Each row is a point on a tangle of strands that fork, close into loops and nearly touch. The rows are in no order.
Two points are linked if the straight distance between their rows is under 106. Some points are linked to none.
bogin: 17, -10, -5, 6, -41, -7, 2, -7, 18, -8, 4, -1, 23, -6, 2, -8, 3, -1, 1, -4, -25, 23, 20, -19, 10, -25, -17, 12, -38, 22, 1, -16, -4, -17, 14, 16, 13, -5, 15, 3, 5, 27, 17, 14, 12, 39, -26, 4, -15
noso: 37, 22, -11, -29, -39, 2, -15, 7, 8, -17, -11, 19, 44, 0, 0, -7, 3, -8, 2, -3, -32, -6, 6, -3, -6, -25, 1, -7, -3, 33, 26, -18, 29, -10, 4, -12, 23, 3, 6, -4, 1, 16, 28, 13, 33, -3, -8, -3, -27
kote: -62, -11, -8, 14, 19, 5, 14, 34, 31, 25, -6, -25, -13, -2, -4, -6, 26, -8, -1, 32, 16, 24, -4, -3, 2, 17, -21, -5, -2, -22, -33, -3, -7, 15, -14, 7, 6, 16, -8, 8, 24, -20, -17, -28, -21, -11, 6, -9, 23
sebun: -1, 3, -17, -27, 7, -13, -31, -15, -16, -14, 9, 31, 9, -20, -7, 18, -13, -15, 9, 13, -4, -15, -18, -19, -15, 12, 17, -37, 12, 6, 4, 16, 34, 19, 14, 1, 12, 14, 1, -4, -1, -14, 11, -17, -13, -31, 22, 2, -17
tum: -11, -6, -15, -6, 28, -9, 39, 12, 6, 20, 10, -30, -20, 4, 28, -8, -4, 0, -27, -3, -4, 19, 10, -2, -10, 5, -25, 48, -7, -9, -31, -10, -16, -17, -12, 6, -15, 7, -4, 9, 6, -6, -21, -19, -5, -12, -39, 14, 44
vofan: 1, -12, 14, 10, -20, -12, -17, -22, -21, 7, -17, 15, 9, -22, -14, -5, -5, 1, -2, 11, -8, 17, 4, -2, 14, 7, -12, -6, -1, 14, 1, -22, 50, 11, 37, -7, 4, 0, 11, -8, 18, 20, -1, 6, -4, 5, 5, -5, -14
bunob: 11, 15, -3, 9, -4, 23, 21, 11, 27, -47, 16, -8, 15, 29, 3, 9, 13, 12, -15, -18, 1, -39, -7, -3, -23, -25, 19, 10, -6, -20, 18, 29, -28, -44, -31, 0, -4, -26, -2, 11, -41, 5, -12, 3, 21, 10, 5, -11, 3
Vup: 22, 9, -2, -24, -19, 0, -19, -12, -26, -33, 14, 30, 15, -2, -14, 21, -23, 1, 12, -1, 2, -29, -21, 3, -10, 12, 23, -28, 7, 3, 23, 4, 14, 13, 8, -8, 17, 1, -12, -17, -20, 1, 12, -4, -2, 1, 31, 2, -22
Kaze: 27, -18, -31, -17, -3, -8, -12, -5, -3, 7, -5, 11, 1, -15, 12, 21, -8, -12, -1, -10, -13, 18, -1, -20, 3, -10, -7, -12, 7, 30, 10, 1, 9, 4, 20, 17, 5, -4, 20, -3, 34, -7, 38, 10, 21, -9, 4, 3, -21
gaz: 2, -1, 10, 12, -43, -6, -10, -18, -9, -3, -13, 0, 30, -16, -9, -17, 4, 7, 6, 5, -16, 7, 7, -4, 17, -11, 4, 2, -27, 9, -2, -22, 16, -1, 19, -1, 13, -6, -1, -1, -4, 36, -8, 18, -1, 25, -15, -4, -25
gom: -28, -11, 27, 11, -10, -21, 19, 8, -18, 9, -20, 2, -35, -14, 10, -1, 7, -14, -7, -4, -3, 25, -6, 13, 7, 1, -37, 21, -1, -2, -12, -12, 30, 6, 5, 5, -8, 10, 23, -11, 3, -6, -17, -48, -30, 17, 16, -2, 23
rabar: 21, 23, 44, 3, -3, 28, -1, 29, 21, -5, 36, -2, 7, 11, -19, -5, -1, 1, 26, 17, 25, -7, -6, 12, 10, 22, 9, -2, 10, -15, 20, 12, -10, 24, -30, -1, 8, 17, 12, 10, -19, -9, -21, 7, -3, 8, 32, -27, 14
Nidun: -1, 25, 10, -5, -5, 10, -28, -4, 15, 10, -2, 8, 42, -16, -9, -21, 21, -5, 12, 18, 1, -11, 3, 2, 9, -10, 36, -11, 6, 1, 0, -10, 10, 15, -16, -27, 22, 15, -4, 9, -12, 13, -1, 23, 5, -23, -17, -8, -18
pof: -25, -1, 23, 30, 13, 8, -11, -17, -12, 16, -21, -30, -11, 13, -21, -23, -5, 20, 8, 10, 3, -6, 5, 26, 20, 28, 16, -4, -2, -31, -13, -5, -20, 4, 13, -23, -14, -11, -33, 9, -14, 5, -23, 23, -17, -2, -2, 2, -2
kug: -5, -17, -50, -4, 5, -19, -5, -15, -5, 4, -5, -17, 15, 3, 2, 13, -7, 7, 4, 1, -2, 8, 3, -15, 8, -8, 26, -27, -4, 18, -18, -3, -40, -12, 5, 6, -2, -18, -34, 3, 23, -7, 24, 40, 15, -16, -31, 17, -42
Niza: -10, -11, 12, 16, -38, -16, 3, -23, -19, -14, 8, 10, -11, -9, 12, 4, 7, 0, 7, -31, -2, -9, 5, -23, 7, -19, -7, 10, -31, 3, 2, 12, 15, -17, 11, 11, -20, -11, 26, -4, -36, 30, -8, -22, -9, 54, 4, -3, 9
Vazu: -4, 15, -15, -40, 4, -9, 1, 19, -11, -2, -17, 12, -3, -8, -4, -11, -9, -9, -12, -1, -31, -12, -14, 21, -11, -7, -2, 1, 10, -4, 5, -29, 27, 1, -4, -7, 21, 1, -10, -24, 9, -20, 9, -29, 10, -29, 7, 10, -2
Guvil: -11, -11, -1, 24, 29, -3, -11, -19, -11, 21, -5, -19, -24, -11, 9, 6, -5, 7, 11, 7, 11, 15, 3, -16, 4, 22, 2, 5, 10, -9, -12, 22, 16, -1, 16, -4, -28, -4, 11, 19, 3, -4, -19, 3, -4, -10, -1, -8, 9
pif: -2, -33, -2, -8, -28, -8, 24, 1, 18, -19, 16, 20, -21, 2, 11, 13, -7, -19, -14, -29, -6, 15, -1, -18, -14, -19, -44, 13, -31, 15, -13, -6, -21, -11, 7, 44, -8, 1, 16, -12, 19, 4, 13, -22, -13, 56, 4, 12, 18
dinu: 14, 1, -11, 3, -38, -8, -6, -13, -8, -20, 11, 4, 8, -7, 14, 14, 12, 2, 8, -18, -3, -16, 9, -38, 2, -22, 2, -4, -16, 5, 10, 27, 34, -15, 11, 2, -2, -14, 25, 3, -32, 33, 3, -9, 11, 26, 17, -17, -5
sepi: -24, 3, 8, 8, 27, -5, -12, -10, -19, 14, -1, -6, -25, -16, 8, 8, 7, -3, 13, 8, 14, -2, -3, -13, 3, 17, -2, -8, 18, -22, -12, 24, 40, 17, 1, -5, -21, 3, 13, 7, -15, -9, -21, -22, -18, -12, 26, -16, 13
bomo: -59, 9, 7, 9, 20, 5, -2, 31, 21, 22, -10, -18, -7, 5, -20, -13, 25, -4, 7, 30, 12, 6, -1, 19, 14, 17, -1, -17, 8, -30, -17, -5, -10, 25, -16, -9, 8, 13, -12, -1, 4, -25, -17, -23, -22, -21, 13, -16, 12
leki: 0, 18, 38, -3, 5, 5, -6, 44, 0, 23, -4, -6, -5, 10, -28, -9, -17, 9, 6, 34, -7, 21, 4, 35, 31, 31, -20, -2, 15, -9, 19, -14, 24, 40, 0, -18, 16, 18, -5, -5, 13, -14, -15, -24, -12, -4, 26, -19, 14
Kivul: 7, -5, -14, 24, 31, -12, -1, -28, -30, 12, -4, -23, -20, 3, 14, 21, -15, 22, 6, 2, 5, 3, 6, -18, 3, 12, 23, 6, 9, -5, 5, 30, 1, -10, 13, -11, -34, -14, -2, 27, -12, 2, -17, 18, 2, -19, -23, -4, 3
rakat: -27, -11, 3, 12, -19, 7, -15, -9, -9, -20, -17, -3, 12, 2, -36, -12, -10, 4, 14, 19, -5, -5, -13, 5, 0, 19, -1, -35, -9, -22, -2, -21, 12, 14, 38, 7, 20, -11, -40, -20, 9, 7, -14, 5, -31, 13, 31, -6, -23
mev: 41, -13, -11, -4, -9, 9, 7, -1, 19, -1, 15, -8, 6, 3, 23, 5, -7, 3, -2, -15, -15, 9, 10, -15, 0, -3, -12, 9, -4, 18, 13, 8, -12, -15, 5, 11, 0, -3, 20, 12, 11, 7, 20, 18, 22, 12, -7, 0, 3
Leb: -9, 10, 25, 1, -7, 16, -33, -1, 19, 11, -1, 14, 30, -6, -40, -17, 1, -4, 17, 32, 5, 2, -5, 14, 19, 13, 28, -24, 3, 3, 4, -23, 0, 36, 6, -13, 25, 20, -9, -4, 13, 0, -1, 21, -10, -11, 4, -10, -20
roze: -13, 0, -38, 3, 48, -8, 29, 9, 1, 26, -2, -22, -28, -6, 25, -6, 13, 0, -20, 0, 5, 3, 6, -10, -10, -5, -9, 35, 6, -4, -27, 1, 2, -29, -15, 7, -20, 4, 0, 12, 10, -4, -18, -26, 11, -31, -41, 17, 28
darov: -31, -1, -29, -14, 20, -16, -3, -8, -22, 13, -30, 3, -17, -13, -7, -13, 3, -8, -20, -1, -13, -9, -2, 18, -9, 0, -2, -4, 14, 2, -19, -21, 32, -2, 8, -13, 10, -3, -15, -14, 8, -8, 15, -21, 2, -37, -3, 15, -6
dev: -21, -22, 13, 20, -13, -27, -6, -43, -51, -5, -21, 37, -15, -1, -10, 8, -19, -3, -2, -24, 21, -16, 1, 3, 3, 3, 4, -26, -8, 1, -13, -5, -24, 2, 23, 1, -30, -12, -12, -28, 5, 12, 22, 8, -23, 35, 8, 18, -33
Zap: -22, -23, 18, 5, 11, 17, -12, 7, 16, 9, -24, -6, -21, 21, -32, -10, -14, -2, 7, 5, -4, 17, -14, 27, 10, 25, -13, -18, 3, -3, 0, -21, -34, 24, 27, 15, 9, 0, -23, -17, 44, -30, 12, 9, -13, 2, 20, 8, -8
rul: -1, -16, -8, -17, -37, -1, 21, 8, 12, -23, -5, 26, -5, -2, -2, 8, 0, -12, -16, -22, -20, 11, -19, 9, -14, -29, -43, 14, -24, 16, 4, -29, -9, -13, 7, 37, 14, -8, 10, -22, 21, -8, 18, -25, 1, 44, 13, 13, 4
sodob: 30, 4, -3, 16, 2, -7, 9, -17, -19, -6, 10, -20, -2, 16, 23, 20, -4, 27, 0, -15, -2, -12, 14, -26, 4, -14, 25, 14, -8, -7, 26, 37, -1, -28, 10, -15, -27, -23, 8, 28, -37, 23, -15, 17, 9, 0, -27, -11, 5
Pated: -41, -13, -8, 9, 16, -17, -6, -24, -25, 17, -34, 0, -30, -9, -15, -17, -1, -2, -16, -4, -6, -3, 4, 31, 0, 7, -6, 4, 9, 5, -30, -22, 10, 0, 13, -18, -12, -5, -16, -3, 5, -1, 7, -3, -1, -15, -14, 24, -6
vulum: 2, -8, -45, -29, 17, -12, -18, -11, -4, -4, 0, 18, 4, -18, 9, 24, -1, -16, 7, -1, -4, -3, -10, -19, -13, -6, 12, -31, 18, 24, 5, 11, 6, 7, 3, 16, 11, 4, 5, -9, 20, -22, 32, 2, 12, -36, 4, 14, -25
bafe: 45, 11, -16, -7, -13, 4, -2, 5, -15, -24, 1, -27, 11, 20, 30, 27, -9, 28, 3, -8, 1, -13, 0, -32, -4, -11, 25, -3, 5, -17, 29, 50, 10, -22, 9, -15, -7, -33, -13, 13, -37, 15, -15, 14, 15, -12, 10, -11, -8
neki: -47, -26, 4, 21, 9, -14, -20, -41, -25, -10, -28, 24, -22, -3, -24, 3, -3, -7, 7, -1, 33, -8, -5, 4, -8, 20, -1, -39, 7, 0, -28, 14, -13, 16, 27, 6, -25, -2, -20, -12, 15, -1, 18, 11, -22, 5, 12, 12, -35
Dasat: 15, -17, -2, -9, -3, 14, 12, 25, 16, -21, 19, -22, -13, 9, 12, 6, -8, 3, 7, 1, -7, 7, -13, -15, -11, 16, -24, -2, -4, -27, 4, 1, -3, -2, -2, 21, 6, -7, -1, -2, 11, -13, -18, -12, -6, 18, 37, -7, 25
Nolu: 28, 31, 20, -21, -12, 5, -20, -8, -27, -22, 20, 24, 18, -5, -12, 7, -19, 6, 6, 9, 11, -35, -11, 9, -5, 10, 35, -14, 16, -16, 22, 17, 21, 12, -13, -28, 13, 6, -18, -3, -43, 13, -5, -4, -1, -11, 22, -2, -15
Losim: -9, -14, -27, 5, 0, -34, 12, -22, -22, 10, 10, 20, -10, 0, 6, 9, -7, -1, -5, -29, 13, 1, 23, -13, 5, -25, 10, 7, -25, 33, -6, -9, -46, -22, -9, 18, -41, -17, 6, -1, 0, 5, 35, 15, 5, 26, -43, 17, -25
Fif: -20, -15, -8, -5, -6, -23, 29, -17, -2, -14, 14, 1, -9, 6, 7, -2, -6, 5, -1, -30, -6, 11, 22, 3, -5, -31, -7, 29, -39, 15, -2, -24, -51, -34, -16, 23, -25, -7, -8, -5, -14, 17, 20, -1, -6, 37, -54, 19, 5
tuzo: -25, -22, 4, -2, 13, 11, -2, 19, 12, 20, -30, -9, -25, 13, -23, -12, -10, -2, -15, 13, -16, 34, -8, 29, 7, 20, -35, 1, 7, 5, -5, -25, 5, 18, 36, 8, 15, -3, -16, -9, 45, -31, 10, -15, -8, -15, 13, 1, 6
Sezev: -21, -6, 31, 13, -4, 16, -27, -2, 7, 2, -14, 8, 8, 12, -50, -14, -10, 1, 18, 27, 5, 3, -11, 26, 17, 27, 7, -32, 3, -3, 11, -23, -7, 34, 27, 2, 22, 8, -25, -17, 21, -9, -7, 15, -25, 6, 28, -7, -16
bok: -7, -13, -9, 12, -4, -27, 2, -31, -35, 1, 1, 29, -7, 5, 2, 14, -11, 0, 4, -32, 30, -16, 9, -12, 9, -16, 21, -16, -18, 16, -1, 11, -58, -9, 0, 11, -44, -20, -1, -19, -3, -2, 25, 26, -14, 34, -17, 17, -35
fogo: 16, 48, 39, -11, -15, 18, -15, 23, -6, -19, 29, 8, 19, 0, -19, -7, -9, 6, 18, 16, 12, -31, -8, 12, 5, 2, 20, -5, 9, -30, 22, 13, 14, 11, -26, -20, 8, -1, -10, 10, -47, 14, -26, -3, 1, 4, 30, -24, -8
Mika: -38, -28, -14, 18, 28, 4, 3, 1, 22, 15, 3, -27, -27, -1, 0, -2, -2, -4, 11, 19, 13, 28, -3, -18, 1, 25, -12, 6, -3, -8, -33, 3, -14, -7, 12, 17, -23, 8, -7, 21, 28, -15, -13, -1, -9, -3, -10, 0, 17
vunu: 31, 18, 35, -6, 0, 26, 5, 48, 24, 8, 27, -10, 2, 15, -14, -7, -16, 7, 12, 29, 8, 12, 0, 18, 18, 35, -9, 2, 16, -9, 21, -5, -5, 32, -20, -10, 20, 24, 6, 3, 14, -15, -11, -1, 2, 0, 27, -19, 23
Tapu: 31, 23, -18, -16, 8, 20, 10, 29, 4, -46, 7, -25, 6, 20, 25, 16, -6, 16, -11, -11, -11, -24, -5, -13, -19, -9, 4, 13, 8, -34, 21, 32, 0, -37, -22, -9, -4, -32, -14, 5, -34, -3, -19, -11, 29, -10, 18, -13, 10
pebaz: -13, 5, 28, 7, 7, -11, 15, 18, -7, 21, 3, 6, -24, -22, 13, 4, 17, -18, 0, -1, 13, 16, -1, 11, 10, 5, -24, 14, 14, -3, -5, 1, 33, 22, -15, -6, -10, 19, 35, -2, -7, -12, -16, -44, -20, -1, 20, -16, 33
noru: 2, -7, -39, -11, -11, -9, -1, -9, -13, -9, -12, -25, 21, 4, 10, 5, -4, 9, 9, 2, -13, -12, -4, -10, -1, -5, 31, -24, -1, -4, -9, 1, -14, -18, 5, -9, 9, -21, -43, -1, -2, 6, 2, 27, 10, -20, -13, 9, -31
gil: -36, -16, 22, 25, 3, -16, -6, -25, -32, 9, -28, -13, -26, 5, -20, -26, -14, 11, -4, 0, -3, 3, 13, 27, 11, 23, -6, 4, -5, -12, -22, -19, 5, 1, 25, -24, -22, -6, -23, 7, -11, 11, -11, 9, -12, 12, -12, 12, 0
Kozug: -20, -19, -47, 0, 25, -18, 9, -11, 2, 14, -2, -5, -12, -11, 6, 2, 1, -6, -1, -5, 3, 9, 5, -9, -4, -16, 2, 8, -8, 27, -26, -17, -32, -28, -3, 17, -15, -5, -14, 11, 24, -4, 23, 10, 10, -5, -44, 24, -19
delo: 16, 26, 8, 17, -19, 24, 17, 11, 51, -32, 22, -16, 37, 28, 14, -7, 16, 5, -14, 1, -6, -15, 15, -17, -24, -25, 1, 18, -6, -2, 10, 36, -6, -47, -33, -8, 1, -9, 12, 13, -33, 20, -2, 7, 28, 12, 0, -16, 3
Zafog: 28, 21, -3, -23, -21, 19, 9, 42, 41, -1, 6, 2, 26, 0, 9, -17, 8, -14, -13, 18, -23, 30, 5, -12, -15, -7, -31, 11, 1, 7, 5, -16, 23, 5, -12, 6, 33, 24, 14, 7, 26, -6, 10, -8, 23, -10, -4, -5, 20
gatek: 12, 27, -22, -2, 17, -10, -7, -28, -22, 0, -9, 11, 19, -4, 17, 19, 22, 5, -3, 2, 15, -29, 4, -14, -5, -10, 47, -11, 26, 9, 10, 29, 16, -2, -19, -22, -2, 3, -3, 12, -20, 10, 1, 20, 13, -56, -27, 9, -15
vadu: 37, 2, 23, 20, 9, 23, 7, -20, 14, -3, 17, 12, 7, 18, -3, 7, 5, 5, 2, -26, 23, -26, -2, 20, 1, -11, 19, 8, 3, 14, 27, 25, -46, -5, -19, 6, -19, 0, 31, 6, -20, 1, 9, 32, 7, 20, -5, 0, 5
kibeb: 45, 15, 22, 8, -16, 14, -18, -24, -1, -9, 19, 29, 24, 9, -12, 4, 0, 1, 10, -17, 21, -30, 4, 9, 3, -16, 29, -9, 10, 30, 30, 27, -14, 6, -16, -10, 0, 3, 27, 0, -36, 17, 25, 32, 21, 14, 8, -4, -23
sunug: 18, -18, -5, 0, -6, -12, -20, -22, -19, 21, -15, 19, 4, -21, -4, 9, -12, -2, -11, 3, -8, 28, 8, -3, 15, 0, -8, -3, 8, 34, -1, -20, 22, 10, 36, -6, -4, -4, 21, -8, 38, 11, 30, 20, 16, -9, -8, 4, -27
vufe: -6, -8, -18, -12, 4, 12, 7, 31, 47, 25, 6, 2, 15, -4, 12, -8, 25, -23, -22, 13, 3, 34, 0, -6, -22, -13, -19, 17, -2, 17, -24, -24, -7, 10, -21, 10, 38, 23, 11, 8, 38, -4, 16, 3, 11, -12, -26, 16, 20
geno: 11, 30, -11, -23, -23, 7, -22, 9, 17, -9, -7, 15, 43, -13, 2, -16, 21, -11, 8, 9, -18, -14, 7, -8, -9, -27, 18, -9, -3, 14, 7, -12, 22, -4, -18, -16, 27, 11, -3, 4, -8, 12, 16, 16, 18, -16, -19, -4, -22
nafot: 19, 32, -6, -18, 39, 15, 3, 27, 13, 6, 13, -9, 6, -1, 16, 0, 13, 3, -3, 4, -2, -13, 0, -1, -1, 0, 3, 8, 27, -25, 7, 20, 8, 2, -30, -9, -1, 6, 6, 3, -7, -21, -13, -15, 15, -38, -2, -6, 23
Geris: 14, 4, -12, -33, -19, -1, 12, 20, 3, -24, -4, 25, -5, -5, -1, 1, -4, -14, -12, -17, -27, -5, -19, 18, -19, -19, -20, 10, -5, 17, 16, -25, 13, -7, -3, 18, 20, -1, 10, -19, 9, -16, 18, -29, 16, 6, 17, 5, 4
namud: 0, 30, -27, -18, 53, 3, 15, 21, 2, 16, -4, -21, -2, -10, 24, 1, 21, 2, -10, 7, 0, -10, 6, -16, -5, -11, 0, 6, 23, -29, -10, 22, 21, -9, -28, -4, -9, -3, -3, 3, 4, -9, -18, -28, 16, -54, -15, 1, 27
goli: -6, -4, 16, 20, 11, 12, 19, -10, 16, 4, 2, 4, 3, 3, 1, -12, 23, -1, 5, -18, 20, -20, -3, 22, -2, -22, 17, 14, -13, 1, -6, -2, -53, -12, -25, 10, -12, 5, 8, 4, -14, -1, -9, 19, -10, 24, -26, 9, 10
des: -10, -8, 11, 5, 23, 19, 22, 19, 38, 12, 10, 1, -1, 14, 5, -6, 28, -8, -8, -4, 28, -13, -11, 20, -14, 0, 6, 7, 7, 2, -14, -3, -54, 12, -38, 12, 9, 19, 7, -1, 12, -25, -7, 13, -9, -2, -7, 9, 31
lini: 42, -21, -3, -9, 22, 10, 15, 2, 12, 22, 17, -7, -21, 3, 33, 7, -12, 0, -18, -22, 1, 18, 5, -1, -7, 11, -19, 30, 14, 17, -3, 5, -12, 0, 5, 3, -5, 8, 30, 9, 28, -11, 14, 5, 14, -8, -7, 5, 35
gos: -13, -16, 17, 15, -22, -27, 6, -22, -37, -2, -7, 5, -32, -14, 13, 6, -6, 0, 5, -19, -12, 10, 4, -12, 11, -5, -25, 20, -20, -2, -7, -7, 38, -8, 22, 8, -22, -3, 23, -5, -18, 21, -21, -36, -17, 41, 8, 4, 14
pada: 25, -9, 9, 4, 13, -3, 32, 9, 11, 12, 29, -27, -10, 12, 35, 2, -8, 5, -23, -10, -3, 25, 19, -15, -10, 13, -29, 47, -10, -4, -15, 13, -4, -6, -3, 6, -21, 12, 19, 22, 3, 7, -21, 3, -3, 8, -23, -12, 54
zuda: 26, -13, 29, 6, 29, -6, -6, -34, -44, 4, -9, 4, -39, 15, 12, 29, -32, 19, 8, -28, 14, -18, -9, 22, 5, 19, 9, 4, 23, 2, 20, 23, -24, 7, 10, -9, -20, -6, -2, -15, -17, -6, 2, 7, -12, 20, 25, 22, -1
Siz: -15, -2, 17, 0, 0, 1, 6, 40, 6, 10, -15, -7, -15, 9, -23, -10, -11, 0, -3, 27, -14, 34, -4, 19, 14, 23, -48, 0, 4, -11, 16, -21, 31, 24, 24, 8, 25, 3, -12, -17, 28, -28, -17, -34, -23, -7, 30, -17, 18
pup: -11, -17, 0, 10, 9, 13, 10, 12, 35, 33, 4, -3, 7, -2, 8, -11, 19, -9, -17, 4, 17, 28, 3, 12, -6, -1, -5, 22, -7, 22, -30, -23, -41, 7, -17, 5, 15, 21, 12, 13, 36, -1, 10, 16, 0, 1, -39, 16, 20
fizuf: 13, 28, 17, -1, -34, 8, 4, 35, 35, -15, 24, 9, 28, -10, -2, -13, 23, -22, 8, 16, -7, 19, 13, -18, -2, -9, -24, 2, -7, 2, 7, 1, 38, 9, -13, 8, 25, 26, 31, 9, -8, 4, -7, -16, 6, 10, 15, -23, 14
gosu: -9, 13, 14, 13, 21, 15, -4, -15, -10, 6, -8, -24, 3, 11, -12, -10, -1, 23, 4, 5, 7, -29, -11, 25, 7, 12, 36, -3, 8, -34, 2, 4, -26, 5, -11, -21, -2, -14, -33, 0, -24, 0, -26, 22, -13, -14, 3, 1, -5
ropum: -8, 14, -23, -7, 1, 5, -5, -12, -12, -15, -13, -18, 20, 3, 0, -4, 0, 14, 4, 9, -2, -29, -11, 7, -10, 5, 41, -25, 6, -29, -5, 7, -12, -7, -8, -20, 19, -16, -49, -5, -19, 5, -11, 12, -1, -37, 1, 3, -26
fudan: 15, 16, 17, -1, -39, 5, -15, 9, 7, -22, 25, 21, 16, -13, -12, -1, 12, -12, 20, 6, -7, -5, 1, -21, 2, -11, -5, -6, -10, 2, 20, 5, 46, 11, 4, 8, 16, 9, 27, -2, -23, 17, -8, -12, -4, 24, 32, -21, -2

A piece is all that can be reached along the links. How many separate loops has the piece of each point below (a circle has one, a figure eight two, a Y none), and how many tips (points with one link)?
gaz -> loops 1, tips 3
sepi -> loops 0, tips 3
noru -> loops 0, tips 3

A tip is a point with one link. Name the tips that can be reached along the links from each point below, in the order of the rows.
fizuf -> bomo, delo, kibeb
vofan -> noso, rakat, nafot
noru -> pif, neki, Fif
